Each row is a point on a tangle of strands that fork, close into loops and nearly touch. The rows are in no order.
Two points are linked if the straight distance between their rows is under 80.2. Some points are linked to none.
vuneb: [ 12 -18  -1  11  -1 -10  38 -32 -42 -43 -22 -18 -35 -11 -26 -44 -19  13
  25  49 -56]
Zun: [ 21  25  19  12  10  34   0   6   8   9 -32  23  19 -62  -7  25  24  -3
  13  14  11]
rukar: [  9  16 -12 -14   2 -15   4  34  34  -8   2  -5  40   7  -1 -18 -38   3
  -7   4 -27]
bok: [-21 -13  -7 -47  -2 -26 -40  50  39  -7  16  18   6  23 -30 -19 -32  -1
 -58 -19  32]
puren: [-12 -28  -4 -54   4 -43 -20  48  26 -11  12  21  32  31 -10 -44 -14  14
 -31 -18   7]
Melis: [ -4  22   1   1 -17 -27  12  -8  11 -42 -42   4  30  12   8 -11 -18  23
  14  -5 -33]
robod: [ 30  -5 -13  21  -1  27   9 -27 -45  18  -2 -21 -51 -42 -30  23  39 -12
  36  56   3]
dekir: [-18   4   9  15 -15 -17  -6   2   7  26  -4 -13   5 -20  34  17  29 -14
 -16  -2  -3]
galor: [ -4  21   6  -2   9 -10  62  -9 -12 -47 -11   4   3 -40 -24 -27  -1   8
  33  38 -25]
fugeg: [ -3  40  -8  10  -1  -3 -25  -8  43 -15 -26   2  27 -33 -45   1 -42   8
   5 -13 -17]
penu: [ 15 -13 -21  23  26  35 -10 -15 -22  28   2  -3 -34 -24  36  31  53   4
  35   8  10]
vuku: [  3 -10 -23   7  -1 -15  42 -23 -36 -14   3  -9  21  -8  -4  11 -12  25
  23  19 -31]
mem: [ -6  -5  14 -18  20  -7 -39   9  30 -11  34   9  24  55 -32 -15   5  21
 -39 -42  64]
rede: [  0 -10 -34 -12  -5  15 -80  23  32  39   5   4   8  12   3  14  -6  -6
   5 -30  51]
purem: [  9 -21  -3  28  14  46  16 -22 -34  25 -16  -1 -71  -9  -2  12  23 -26
 -16  17  -7]
pofu: [ -1  20   0 -34 -21  -4 -32  31  39 -16  30  21  11  56  -5  17 -13  16
 -14 -10  43]
fut: [-21  19 -13 -17 -26 -28 -50  25  47  -7  21  27  -1  37 -21 -21 -56   0
 -18  23 -19]
Zes: [  9  29  34   6 -10  16 -25   8  15  -3 -14  11  25   8   5  15   4 -20
  -1 -30 -20]
bilil: [ 11   7 -11 -22  -3  18 -48  33  49   7  22  18   4  55 -29  24 -15  -3
 -31 -21  38]
gem: [ 24  21  42  50  18  13   5 -57 -20  -2 -26 -28  -7 -26 -16   4  31  -7
  28  28   9]
pas: [-16  28 -18   9 -31 -32 -11 -17  17 -20 -21  20  36  11  -1   7 -19  12
   1   9 -14]
Nom: [ 28  -5 -11  25  16  25   7 -17 -30  43 -37  -9 -58 -55  -5  10  46  -8
  43  48  10]
Raniv: [ -9  23  -9   1  -6  27 -59  13  37  17  18  17  17 -21 -10  13  -8 -18
   5  -9   2]
fub: [  3  -4  -1 -19  -6  12  16  13   7 -19  14 -11  29  -2  27  -9 -29   7
   4 -11 -16]
godo: [ -9  33  -3  -6 -19   1  11   2  -8   7  22  18  20  39  18   2 -17  -6
  15  -3  20]
vifal: [ 18 -32 -13 -20 -14  13  46  -7 -28 -12  27 -32 -65  21 -15 -12 -11 -10
  17  19 -38]
lobu: [-21 -35  14 -31  -6 -22  -4  13  -8   9  13  22  29  11   9  -9  17  -7
 -32 -27  10]
dorud: [-31 -35   5 -27  22 -40  40  19   2 -17   3  17  -1  51  27 -67 -10  35
   6  -9  -7]
tera: [ 10 -18  -9 -11   9   3   1   6 -27  12  27 -37  19  25  27  15  13  -2
   7 -15  16]
Ninut: [ -8  -4 -10  -9  18  17 -38  18  27  42  17  -5   4  19  16  15  13  18
 -11 -40  54]
pora: [-10 -52 -33   2 -12   3  22 -30 -32   1  26 -34 -66  34 -12 -15  10 -23
 -21  10  15]
nav: [ -4 -24 -30 -14 -12 -23  40  -5 -33  -4  14   1   9  20   9  24   1  11
   2  23  -8]
Momag: [ 10  29 -11   8   1  24 -67  15  16  37  -9  24  22 -59  -8  19  11  -8
  29  14   7]
laf: [ 23  -2  -2  20  -2  15  33 -14  -6  11 -21   2   5 -56  -4  29  24  -5
  27  14   9]
punef: [-26   9  -6  -9  -7  -4 -50  11  29  13  15  25  16   5 -18   4 -14 -27
 -21 -32  -8]
ligoz: [ 17   6  -9  11  14  -5  43 -21 -19 -19 -13 -32  24 -17  -5 -10 -39  37
  25   1 -24]
rige: [-10  25   7  24   0   7 -37   5  -2  25 -40   4   3 -41  28  11  20 -20
   0 -14  13]
bap: [ 18 -11  16  24  -3   8  39 -41 -29 -42 -16 -21 -29 -19 -19 -14  -2  -3
  20  19 -40]
nesep: [ 12 -28  -5  21   4  20  37 -18 -40   5   6 -17 -54   2  -1  16   8  -8
 -33  23 -23]
pek: [  7   0  18  21  -5 -18  39 -35  -8 -48 -43  -3  13  -3  -3 -22  -7   5
  14   4 -49]
benon: [  0   3  -5  19  20  50  13  -4   2  14  10 -10   5 -25  32  15  -5   0
  -4 -17   9]
guv: [ -6 -13  -9 -28 -12 -24 -56  31  35  -4  20  24 -24  35 -45  -2 -53 -14
 -43   0  -2]
bosir: [ 17 -13  17 -24   9 -16 -65  20  43   0  24  19  -4  62 -56 -10 -12  -1
 -46 -28  50]
ruka: [  3  -5 -18 -14  -4   3 -80  39  27  49  -7  29 -12  16 -12  10  -9 -31
 -23 -12  44]
sovu: [-20   7 -27 -17   9 -36   8  27  33  -6   4  21  39  13  -1 -47 -28  -1
   1  -5 -41]
rekel: [-18 -10 -11 -16  15 -24  51   4   0 -23   1  -5  -7  24  22 -45 -17  12
  26  -5 -32]
miv: [ 18  37  34  42  11   9  -7 -26 -22  13 -21 -14   9 -15   3  22  21  -9
  16   5 -12]
Bosu: [-15  -6  13 -13  23  -5 -22   9   8  11  30  -1   5  28  -6   7  29  36
 -24 -47  71]
vam: [-32 -13 -10 -16 -20 -17 -34  13  17   6  13  31  20   3   0  15  18  -3
 -22 -18   7]
sov: [ -6 -10  26 -13  -5  17  34   2 -44   6  32   3 -30  37  26   2  -2  10
  -6   4  14]
nit: [ 12 -10   6  28  -6  25  17 -15 -37  14 -48  -1 -52 -15  27  26  26 -16
   2  -6  10]
Rofep: [ -6  21  -8  23  -5  -1  30 -17 -17 -13 -12 -41 -26 -18  17  19 -13   4
  11  -3  -1]
vizup: [ -3  15  23   8  -1  18  -2  -3 -27 -15 -15  20  10  11  18   7   6 -27
  -7 -27  -7]
Gega: [  5   8   3   8  -2  35  -8 -10  18  -8  12  -6  27 -24  25   4 -29  14
  -3 -11  -4]
Bovi: [ 11   3  13  26   5  17 -10   0 -15  37 -51   2 -26 -26  49  11  35 -19
   6 -11  13]
sapez: [  7  -5 -31  20  -1  20  24 -15 -37  18  17 -19 -36 -31   2  19  21 -26
  24  41   7]
lila: [ -7 -23 -28 -12  -3  -3  60  -7 -18 -32  15 -18 -37  16  13 -28 -17  -1
  17  26 -21]
rurev: [  6 -33  -2 -12   4   5  21   3   5  -1  34 -41  11  14  29  -3  -3  12
 -10 -13  -2]
pame: [  7 -15  -9   3 -17  -7  25 -17  18   4  -8  11  31   2  -1  26  15 -14
  20 -20  -8]
rizo: [ 23  -3  21   9  19 -11  35  -7 -22 -44 -22 -15 -13  -2   8 -51  -9  33
  37  52 -63]
Lonu: [-16  33  21   2   4 -25  24   8  -5 -20   7   5  18 -31  -5  -4   1  12
  -8  10 -47]
kir: [-21 -45   1 -20   7 -17  22   3 -15  -9  12   1   0  14   6   1  35 -10
 -26 -30  40]
zanud: [-16 -54  -3  -8   7  -1  35 -18 -20 -19  13 -21 -45  24   2  -9  26 -11
 -27 -22  15]
Fanub: [ -9  23   4 -14 -33   1 -31  12  14  11  22  10  16  46  19  11  -9  10
   7 -13  39]
lole: [ 19   4  -7  26  14   8   8 -24 -16  44 -41   0  -9 -64  -5  14  32   9
  49  27  25]
dela: [ 15  40  37  26  -9   7 -42 -11   9   3 -30   6  33 -22 -18  15   5  -6
  14  -6 -19]
Zul: [-21 -35  14 -46  -3 -51  19  24  -5 -12  13  14  21  33  12 -43   9  12
 -22 -15   7]
Sugis: [ 12 -36 -11   8   9  26  -5  -6 -30  13  12 -31 -19   4  36  25  37  -8
  11  -3  20]
kuv: [ -1  -7  12  13   8 -20  42  -3 -33  14  -9  -7 -17   1   2  12   7 -18
 -29   7 -34]
lofu: [ 15  12  12  17  13  12   3 -16  -1 -12  -5 -25  39 -45 -11   2 -17  22
   8  -2 -17]
Lutag: [  9  40   3  -5 -30 -15 -49  17  42  -6  -2  17   3   7 -39   3 -61   7
 -18  29 -32]
zoz: [ -3  27  20   4  -2 -11  50  -7 -17 -16  -3  22   6 -43 -19   3   9  -5
   9  32 -22]
Popo: [-15  15  17  -2  -2 -32  17  14  -6  20   5  -4   9  -8  18   9   6  -8
 -22  -6 -26]
Zirez: [ 23  -2  27  39   2  18  21 -53 -22  -7 -15 -32 -40 -29 -25  -3   9  -1
  15  24 -14]
gines: [ -3   3 -10  17  24  35 -15   6   8  53  16  -4  -2  -1  35  17  11   9
   7 -23  19]
mobu: [-24  14  -2 -24  -6 -31 -35  21  52 -23  15  33  15  65  -5 -46 -31  -1
 -19   2  -5]
Tegal: [-35  -3   4 -39   2 -12   7  19  39 -23  35   6   6  26  10 -27   1  18
 -25 -28  40]
tasa: [ 18  30   1   6   0  24 -28   9   4  -1 -26   6  44 -68 -27  17   7 -10
  18  25  21]

How many points has the smallest loop of links through each point below? Write none if it is on no loop.
dekir -> 8
vuneb -> none
lila -> none

A fork is a point with three links, a tip a point with one. Leave the first point through the second and follow the links. Name the first fork or tip that comes.
kuv; nesep -> Popo
sapez; robod -> lobu
godo; Fanub -> Ninut

A piece is all that can be reached along the links. How many separate loops has the piece of each point below (a circle has one, a figure eight two, a Y none), and how many tips (points with one link)?
kuv -> loops 1, tips 1
vam -> loops 0, tips 5
dela -> loops 0, tips 3
lofu -> loops 0, tips 5

Name the points in between on the shortest way along the links from the first point to the second, in order.
punef; sapez -> Raniv > Momag > tasa > Zun > laf > lole > Nom > robod
Fanub; fub -> pofu > bilil > bosir > mem > Bosu > Ninut > gines > benon > Gega
Lutag; rekel -> fut > guv > bok > puren > Zul > dorud
tasa; zanud -> Momag > Raniv > punef > vam > lobu > kir
